Each scene shows the same named points in several views. A view is turned or mirrored, and shifted as a whole, has a little noise and may leave points out.
In the rows, zero is written as 100.

Scene 1
View 1
k_760: [ 98  94 111  94  99  84  84  88 101 116  99 118 108  91  79 126  97  99
  80  92 118 101 113]
k_821: [ 96  83  99 100 116  96  99  93  77 105  95 106 110 113  88 104  88  91
  94 117 100  99 101]
k_892: [ 79 103 121 119  86  67  86  92  95 118 100 110 106  83  99 109  85 113
  85  75 129  94  93]
k_856: [101  80 107 103  97  77  92  86  99 102  91 100 111  88  99 109 103  91
  86  87 117 106 114]
k_865: [101  79 108 107  99  79  95  87  97 100  91  97 113  91 101 105 103  91
  87  91 115 105 113]
k_419: [108  74 103  97 101  80  92  85 104  99  90 101 113  89  93 115 109  87
  83  89 115 110 124]
k_926: [ 99  85 110 101  99  78  88  87 101 109  95 108 110  87  92 116  99  96
  83  87 119 103 113]
k_602: [108  74  98  91 112  94  98  87  93  99  93 105 113 103  85 115 102  82
  87 108 104 108 120]
k_952: [ 88  78  99 117 114  89 106  96  68  92  91  89 113 113 107  82  84  89
 103 114 100  98  92]
k_638: [ 89  99 114 105  93  77  85  90  96 118  99 115 106  88  87 119  90 106
  82  86 123  98 103]
k_190: [ 89  92 113 114  97  76  92  91  90 109  96 103 110  91 100 105  90 102
  88  88 119  99  99]
k_993: [ 91  83 105 115 106  84 101  93  79  99  91  95 111 103 104  92  89  93
  96 102 108 100  98]
View 2
k_926: [119 105 116 104 101 105 124 115 138 119  88  89  97 115  91  93 102  92
  97  94  85 104  86]
k_602: [ 99 107 111 105 105  91 112 118 147 114 104 114 104 109 100 109 101 100
 104  82  91 107  90]
k_760: [118 103 117  99  84 106 122 115 145 120  97  85 102 119  95  96 110  87
  94  94  84 100  81]
k_892: [136  92 113 106  89 109 141 105 112 116  83  75  93 109  76  81 103  85
  98 106  86  91  80]
k_993: [111  95 105 112 107  88 129 105 112 110  98 115  96  96  80  96  96 101
 111  91  96  95  91]
k_638: [126  97 114 103  83 106 131 110 127 118  91  81  99 114  86  90 108  85
  96 101  86  96  80]
k_952: [104  91 100 116 108  78 129 105 104 106 106 131  96  86  79 101  94 104
 118  87 103  91  95]
k_821: [103  90 103 109  86  82 123 107 119 110 114 121 104  97  87 105 105  96
 112  87 100  89  89]
k_419: [112 114 117 104 116 102 117 118 147 119  89  99  97 115  96  99  95  99
  98  88  83 113  90]
k_865: [111 104 111 107 110  96 122 112 130 115  93 107  96 106  91  97  95 100
 105  90  90 103  91]
k_856: [116 107 115 106 113 103 123 115 134 118  86  96  95 110  91  95  96  97
  99  92  86 107  90]
View 3
k_856: [102 107 122  96  89  86  89 121  94 108 102  84  88 106  96 101 104 126
 121  94 104  99  94]
k_190: [ 92 101 111 101 102  86  86 136  90 111  97  86  92 106  93  98  94 119
 110  92 102  89  97]
k_602: [ 99 122 113 107  80  88  92  98 102 113  98  94  84 101 108 106 111 118
 116 104  97 114  98]
k_993: [ 86 113 103 110 104  81  86 120  93 115 100 100  88 109  98  83 102 107
 112 101 102  89  97]
k_926: [ 99 102 121  97  89  90  90 126  93 108  98  79  91 100  96 112 101 129
 114  94  99 101  97]
k_821: [ 85 119  98 118  96  85  92 107  97 118  90 104  86 102 109  98 101 104
 103 108  94 107 103]
k_865: [ 97 112 114 102  91  86  87 116  97 111 101  91  88 107 100  95 105 119
 119  98 102  99  95]
k_760: [ 98  99 119 101  88  94  93 125  94 110  89  79  90  94 100 126  95 128
 107  95  93 109 102]
k_638: [ 91  91 116 101  99  89  91 140  87 111  90  78  93  98  93 117  89 126
 105  90  95  97 100]
k_892: [ 90  83 113  99 110  88  87 156  83 110  92  75  98 103  86 107  83 124
 104  87 100  82  97]
k_952: [ 79 122  94 117 108  79  86 111  96 118 102 113  86 113 103  70 103  94
 109 106 104  88  97]
View 4
k_892: [108  87  94  95 103 100 104  99 135 104  99  82  96 133  84 112 118 101
 106 128  98 101 116]
k_993: [104  97  93  92  92 116  99  97 119  99 106  96  98 109 100  81 104  94
  86  96 105  86 104]
k_821: [102 101  88  99  92 109  86 110  99  94 108 105  99 100 105  88  97  95
  94  86 113  85 101]
k_865: [111  99  81 101  98 114  91 108 125  97 115  94  96 116  86  86 111  95
  90  92 105  87  92]
k_190: [109  93  91  97 100 107  98 102 129 101 106  91  96 123  87  98 113  98
  97 110 103  92 107]
k_926: [113  96  78 106 104 106  88 113 127  98 115  90  95 125  77 103 115  98
 101 104 105  93  93]
k_602: [111 104  73 109  98 112  78 123 110  94 120 102  97 107  87  90 104  92
  93  79 111  84  83]
k_638: [108  91  87 103 105  98  91 111 124  99 106  90  96 125  82 115 115 100
 108 117 104  99 109]
k_419: [116 100  70 108 104 114  86 119 131  97 122  90  95 121  72  92 114  95
  92  90 105  87  81]
k_856: [114  96  80  99 101 115  97 105 136  99 115  86  95 125  79  90 116  97
  92 101 101  88  93]
k_952: [101 100  99  88  86 121 101  90 110  98 103 102  99 101 113  67  99  92
  81  86 108  81 106]
View 5
k_760: [ 83 118  99  99  86  92 103  82  78 118 104 108 110  94  95  96 112  91
  94  83  97 129 101]
k_602: [ 94 104 106 112  93 106 114  90  87 101 109  96 123 106  97 105 109  80
  83  95 104 110 117]
k_190: [ 82 109  96 100 108 111  89  85  97 103 110 106  97 100  84  99 100 101
 108  93  98 115 114]
k_952: [ 99  99  96  88 116 121  86 100 109  84 109  94 110 116  89 105  89  80
 111 105  96  91 126]
k_856: [ 80 108 102 113 100 108 102  81  92 108 113 106 103  98  86  99 107 100
  95  92 104 122 115]
k_892: [ 73 120  90  85 104  99  75  78  92 117 106 115  85  92  81  92 102 110
 122  84  91 127 100]
k_419: [ 82 106 104 118  97 108 108  80  89 110 112 105 105  97  86 100 108  99
  92  92 106 121 116]
k_926: [ 81 113 100 108  95 101 102  80  86 113 108 108 104  96  88  98 109  99
  96  88 100 124 108]
k_638: [ 79 119  95  90  94  94  88  80  84 118 103 113  99  93  89  95 108 100
 108  84  91 127 100]
k_821: [ 99 108 100  86  99 106  99  99  94  96 104  96 121 112  98 105 100  72
  99  97  94 101 115]

Which points are out of place in each view (at most two, in the order of its rows)? Write none if all are in place.
view 1: k_865
view 2: k_821
view 3: none
view 4: k_856
view 5: k_190, k_419
